Each row is a point on a landscape with many peaks, with its height.
From any point a climber steps to the highest of the 2 points nearest to it. It stops when none of these is higher. Distance is the straight distance between rows; heights are no part of it.
z365: [ 22  -7 -13 -29 -10  -8 -18 -33  16  12  16  21  12 -45 -32 -15   2 -14
  43   6 -32]  height 2.67
z581: [-12  14 -26  21 -36   8  16  42 -12  24 -37 -10   3  -4  27  11 -16  11
   2 -26  16]  height 0.45
z147: [ 30   3 -23 -24   4   4  -6 -26  -1   4  -8   9   8 -45 -23   1  -9  -2
  67  -5 -20]  height 2.93
z246: [  4 -16  25 -19  20   7  18 -34  -8  20   5 -15  10  39  17  48  -7   4
 -39  22   1]  height 6.39
z818: [ 21 -13 -16   8   9 -10 -30 -27  18 -23  53  47 -26   4 -25 -22 -23 -32
  29  19 -30]  height 2.26
z614: [-14 -34  14   6  28 -12  32   5 -45 -15 -18   9  -4  10   6  10  42   7
 -28  -6  25]  height 4.50
z499: [-11   3   0 -16  35   3 -16 -15   9 -12  17  -8  23  -6   0  23  28  19
 -18  12  11]  height 5.28
z974: [-14   8 -20  24  31   1   0  -6 -19 -48  -5  42 -47  34 -25 -15   8 -21
  36 -11  12]  height 7.15
z860: [ 13  15 -36 -10 -10  16  19  -1 -15   9  -1   1   9 -16   3  28  -1   8
  36  -4   9]  height 4.21
z149: [ 20  14  -9   2 -60   0  14   7  -5  12   6  24   3 -26   4 -20 -19 -30
  22 -11 -18]  height 3.34
z56: [  7 -10 -15   7  28 -11  15 -16  -5   9  34   5  -6  46   6  40   9  11
 -44  21  16]  height 5.70
z632: [-31  13   2  -7 -35 -14 -24  18  41  23 -50  -5   9   2  -1 -24 -34  -2
  15 -16 -15]  height 1.50
z649: [-17  16  27  14 -26 -20 -19   4  48 -26  51 -18   7  35 -21 -34  -1  -1
 -32   7 -13]  height 2.90
z532: [-12 -15  29  11  -3  18   1  36  -5  13 -31 -29  -5  11  20   5  -8  23
 -40 -24  12]  height 0.80
z334: [  2  14  -5  -2 -18  18  -2   6  15  16  19   4  23 -11  34  36 -17  11
 -10   4  -1]  height 4.77
z39: [ 17  -5 -19 -13  -8  -6 -26 -34  22  -5  46  29   4 -16 -32  -8  -9 -13
  26  19 -33]  height 2.44
z511: [ 11  20 -50  -5   9 -23 -25  15  12 -15  -3   2   4 -41 -28 -32  15  16
  29 -26  -3]  height 3.14
z108: [-40   1   6  28  35  -7   9 -11 -10 -41  -5   5 -29  60 -22   4  22   4
  -4   6  35]  height 5.55
z698: [  9  15   5  -3 -50  -3 -21  -6  32   7  12   4  27 -19   3 -10 -27 -24
  18  -6 -25]  height 4.09
z381: [ -6  20  18  13 -16  -8  -9 -10  27 -32  41  23 -29  52 -25 -23 -11 -27
  11  13  -8]  height 2.71
z38: [-14   7  36  -6 -15  -1  -5 -24 -13  -8 -19  -2 -10  24 -18   6   2 -12
   6   2  -1]  height 2.15
z686: [-24  18  -1  -1   8  13 -58  30  45  23   5 -17  31 -24  34 -10 -14  14
 -13   3  14]  height 3.74
z637: [-14   7 -50  -7  12  -3  19  19 -29 -13 -24 -10  10   1   4  18  28  12
  10 -19  40]  height 8.50
z43: [  8 -15   1 -23  17  22  13 -21 -10  17   8   1  26 -18  17  52  12   2
   9  27  -4]  height 6.32
z697: [ 13  19 -55   4   3   5 -10 -14  -6  -7  16  25 -29 -19 -30   9  -6  -9
  60  -3  -3]  height 2.46
z797: [  3 -14  58 -17 -19   0  10 -15  -2  10 -33 -11   7 -11  -1 -17 -11 -11
  -4  -6 -29]  height 5.21
z36: [-12   5   8   3 -23  11  22 -12 -14   2  -1  -8  -5  20   8  40 -11  -4
 -14   5   8]  height 6.00
z240: [ -1   9 -35 -10  18   8  18  31 -15   5 -50 -43  23 -20  32  15   2  18
  17 -13  30]  height 5.54
z741: [ -6   3  -4  14 -15  -3  18  45 -20  11 -41 -19  -7   3  19 -14  -9  19
 -23 -34  13]  height 0.63
z403: [  7 -20 -35  15 -24   8  33  20 -29   9  28   2 -11  43  31  48   5   4
 -48   0  14]  height 4.75
z569: [-15   0  12  -6 -20 -17 -12  35  27  29 -75 -23  -2 -16   3 -41 -37  -9
   3 -14 -19]  height 1.29
z939: [-18  -6 -12 -12  39   2  -2 -17 -19 -14 -15   1  13  -7  -5  22  39  14
  -1   2  21]  height 5.91
z110: [-21  -6  15  22  42  -7   0 -22 -10 -44  -9  23 -40  39 -26 -13  18 -13
  16  14  19]  height 6.26
z629: [-17  -7  37  -1   7   3 -14  29   5  31 -74 -35  11 -11   8 -36 -23   6
 -13 -10  -4]  height 1.10
z397: [  7  11 -10  17 -21  -1 -20 -16  22 -41  50  37 -33  21 -33 -33 -10 -39
  30   4 -21]  height 2.45
z795: [-22   2  33  33 -10  -3  14  -4  23 -14  14 -23 -32  76 -24   4 -16   9
 -30   1   9]  height 4.49
z600: [-17  21 -18  11 -33  15  -1   3  -2  16  -2  -1  11   7  22  55 -17   3
   3   1  10]  height 5.34
z722: [ 13  19 -13   4 -68   4 -15 -10  20   0  23  30  -3 -12  -9 -22 -27 -44
  30  -1 -21]  height 3.68
z612: [-15  14   0  23  -1  -9  -4   3  18 -43  48   6 -31  36 -26 -23  12  -8
  -9  -1   7]  height 2.97
z193: [  1  28 -60  -6  -4   3  12  17 -12  -3 -40 -29   5  -8  15  23   8  12
  27 -16  29]  height 6.71
z906: [  5  26  19  17  10 -14  -4 -11  41   4  48 -10  -4  77 -14  -3 -21   2
 -39  22  -9]  height 3.75
z218: [ -2  12  -2 -18  23  -8 -36 -11  21 -10  22   0  17 -20 -29  -4  20  15
  -7  16  -5]  height 4.74
z839: [ -8 -35   6  26  47 -18  17 -14 -27 -20  -6  22  -2   5 -14  -5  42  13
 -19   8  21]  height 4.88
z679: [ -9  17  27   9  -5 -29 -24   5  61  -1  52 -28  16  44  -1 -23 -18  17
 -51  18 -12]  height 3.16
z103: [  2  -2  -4 -11   7  19  10  19 -21  19 -15 -15  21 -25  39   9   6  11
   3  -4   9]  height 4.11
z661: [ -6 -11  24 -11   7  17 -37  17  20  26  18 -29  27 -35  46 -20 -21   0
 -42  28  -1]  height 2.89
z665: [-17  27  12  30   1  -4   6   1  29 -27  47  -9 -30  75 -14  -2 -11   1
 -29  16   8]  height 4.10
z71: [ 19  13 -33 -10 -14  21  -4  -6  17  16  34   4  21 -37  11  38  -7   5
  28   7 -14]  height 4.91
z510: [  4 -10 -13  -8  27 -21 -35 -15   6 -13  20  16  10 -42 -40 -26  21   9
  13  -5 -12]  height 4.29
z377: [  7 -11  -8  -2  33 -24   0  -4 -16 -21 -10  12   2 -31 -29 -30  34   5
  11  -2   1]  height 3.90
z487: [ -8 -26 -25  31  41  -5  15 -18 -30 -28  -7  37 -27   0 -18   2  27   3
   2   0  25]  height 5.36
z735: [ 25 -33  38   3 -15  20  30  34 -36  24 -11 -10  -2 -10  33   3 -11   6
 -43 -21  -3]  height 0.72
z376: [ 31 -13 -21 -24   7  21  17 -15 -10  27  26   7  26 -42  18  48   0   9
  40  23 -14]  height 5.60
z327: [ 12  12  -1 -27 -11 -13 -12   0  13  -3 -25 -16  23 -34   5 -46   6 -13
  20 -18 -16]  height 6.41
z264: [  8  14 -36   5  11 -27  -8   3 -15 -25   0  25 -14 -22 -33 -41  26   1
  22 -16   3]  height 3.55
z288: [-15  -7 -12 -11  23  25  -4  33 -12  23 -35 -50  24 -20  49   2  -8  20
   1  -2  25]  height 4.70
z719: [  3  -7 -34  21   5   9  28  -3 -20  -2  24   8 -20  43  10  49   6  -5
 -21  17  20]  height 5.20
z447: [-21   4 -12  -1  10  23 -45  31  12  33  18 -32  23 -44  56 -22 -14  13
 -23  18  19]  height 3.23
z775: [ 12  -7  13   1 -31 -14  15  34   6  31 -53  -6  -3 -26  11 -41 -38 -15
  -4 -18 -18]  height 1.11
z45: [ 25 -34  49   2 -21  -1  46  10 -33  20   4   6 -11   3  15   4  -4  -2
 -57  -6 -13]  height 0.64
z877: [ -5 -12  19  16  19 -19  13  23  -2 -18  32  -4   2   9  10 -14  29  20
 -62  -2  13]  height 3.54
z964: [  5 -21  53  -1 -16  11  23  11 -20  20 -51 -16   9 -10  16  -6  -7   2
 -14 -18 -12]  height 4.81
z983: [  9  19 -51  -6  -9 -11 -28  -9  12 -20  21  17  -8 -28 -35 -20   2  12
  43 -11 -14]  height 2.79
z549: [  7 -22  32  15 -44   0  20  38  -3  37 -30   1  -6  -7   7 -13 -34   0
 -15 -23 -21]  height 0.95
z577: [ -2   3  20   0  -2  -6   3 -18 -22 -22 -11  20 -25  15 -25 -14   7 -17
  27  -7  10]  height 2.34
z753: [ 25 -11   4  -9  -9  -1  23 -26 -32   2 -12  28 -17 -21 -12  -6   2 -28
  40   6 -15]  height 2.80
z290: [ -9 -14  38  -1   8   3  23 -36 -13   6  -6  -9 -21  58 -12  42 -11   4
 -26  11   8]  height 5.84
z440: [ 13   6   8 -20 -20   1 -19 -18  27  10  29   4  22 -26   8   6  -8 -22
   4  13 -33]  height 4.51
z68: [  8  13  34  22   2 -20   3  10  39  19  44 -22   4  60   1  -9 -11  20
 -66  12  -5]  height 3.44
z469: [ 15 -13   4 -33  19  12 -15   2   1   4  19  -8  22 -49  11   6  17   4
   1  14 -13]  height 5.37
z979: [-18  -9  40  -1  16   6  -9  21 -13  15 -62 -37   0  11  14 -15   2  25
 -28 -18  11]  height 0.94
z31: [  5  -3 -30 -21  33  18 -25   9   5   3  21  -5  29 -47  12  23  20  28
   9  -3  -2]  height 6.08
z262: [ 18  11 -56 -11  -4  18 -17  20   7   9  31  -2  25 -44  14  21   7  30
  17  -7  -4]  height 5.22
z88: [ 26   2  10 -11 -36   5  12 -17  -7  15   1   8   5 -29   1   4  -8 -32
  28   0 -20]  height 3.05
z599: [ -2   3 -37  28  28  -6   6  -8 -24 -29 -11  39 -31  -1 -26 -13  21   1
  39  -8  23]  height 6.09
z219: [ -5  20  14  -3 -31  -5 -13 -16  21  -9 -14  -7  -7  21 -18 -19 -15 -15
  23  -8  -6]  height 1.94
z415: [ 29  10 -38 -25  -7 -18   0  -2  16  -4 -12 -13   4 -45 -11 -25   0  -9
  55 -14 -11]  height 3.27
z667: [-14   3   5  16  -1 -14  11  12   3 -20  36   4 -19  29  -7  -1  28  16
 -30   3  15]  height 3.26
z117: [-22 -28  38   6  33 -20  17   0 -13 -27 -10  -4  -4  24 -11 -10  40  13
 -50  -4  22]  height 4.14
z187: [-32   9  14  26  11   0   1  -1   6 -32   0 -18 -23  73 -20  17   9  15
 -21   4  28]  height 4.97
z762: [-16  13   5   3  -8  13 -33  16  26  12  18 -11  23 -10  29   9  -3   7
 -27  -2   4]  height 4.25
z978: [ 17 -18 -18  18   5  15  40 -20 -41 -18   0  55 -42  16 -12  13   2 -19
  24   8   9]  height 2.35
z139: [-12 -13  16   5  45 -24  -3   0   7 -26  23   6  -1  18 -10 -15  46  22
 -45  12  14]  height 3.83
z434: [-23  -8 -32  -3  42  -5  15   0 -41 -10 -36  -5   5  16  -4  18  53  14
   7   0  31]  height 6.79
z606: [  6 -13  28  -7  -3  17  17  27 -22  30 -38 -19   8 -25  42  -3 -18  -4
  -1  -5   1]  height 4.38
z959: [  8   1  31   7 -21  16  25 -28 -11   9  -1  -1 -25  43  -7  32 -23 -14
 -11  11  -8]  height 5.50
z485: [-33  22  13   9 -33 -11 -33 -11  39  10 -36  -7  11  21 -20 -16 -26 -15
  21  -6 -11]  height 1.72
z513: [ 31   6 -40 -15  -7  15  10 -22 -22  10   3  27 -18 -30 -19  20 -11 -12
  62   2  -9]  height 2.65
z50: [ 14  -1  -6   1  11   9   9 -28 -31 -14  -5  41 -39   7 -22   0  -1 -35
  48   6  -1]  height 2.58
z69: [ 10   3  29 -21   6   6 -12 -19  13   3  12  -6  26 -26  22   7  -6  -6
 -17   9 -18]  height 4.89
z880: [ -3 -14  20 -35  38  15   6 -34  -7  16  -4 -13  25  10  16  56   7   1
 -11  26  -1]  height 7.05
z453: [ 15 -28  41  12 -32   9  13  39  -5  29  -6   5  -6 -11  28 -10 -26   7
 -51 -12 -21]  height 0.83
z904: [ -2  -7  32 -23 -18  -9  -5   2  11  11 -30 -13  30 -28  24 -43  -9 -17
   4  -1 -26]  height 5.71
z329: [ 14  17 -29 -25   6   1   2   4  -5   8 -23 -11  17 -43  11   0   1   3
  41  -8   0]  height 3.69

Two climbers start at each pair of points below. Name the first point that both come to, or write never.
z818 and z753 | never
z549 and z629 | z569
z741 and z45 | z569

Call two points neighbours if one is among the 2 nearest of the other. Go from one point of each pair to the other, from neighbour to neighbour, staying as high as possible. Name the lowest point that can't be avoided.
z880 and z36 | z959
z327 and z637 | z103
z31 and z880 | z71
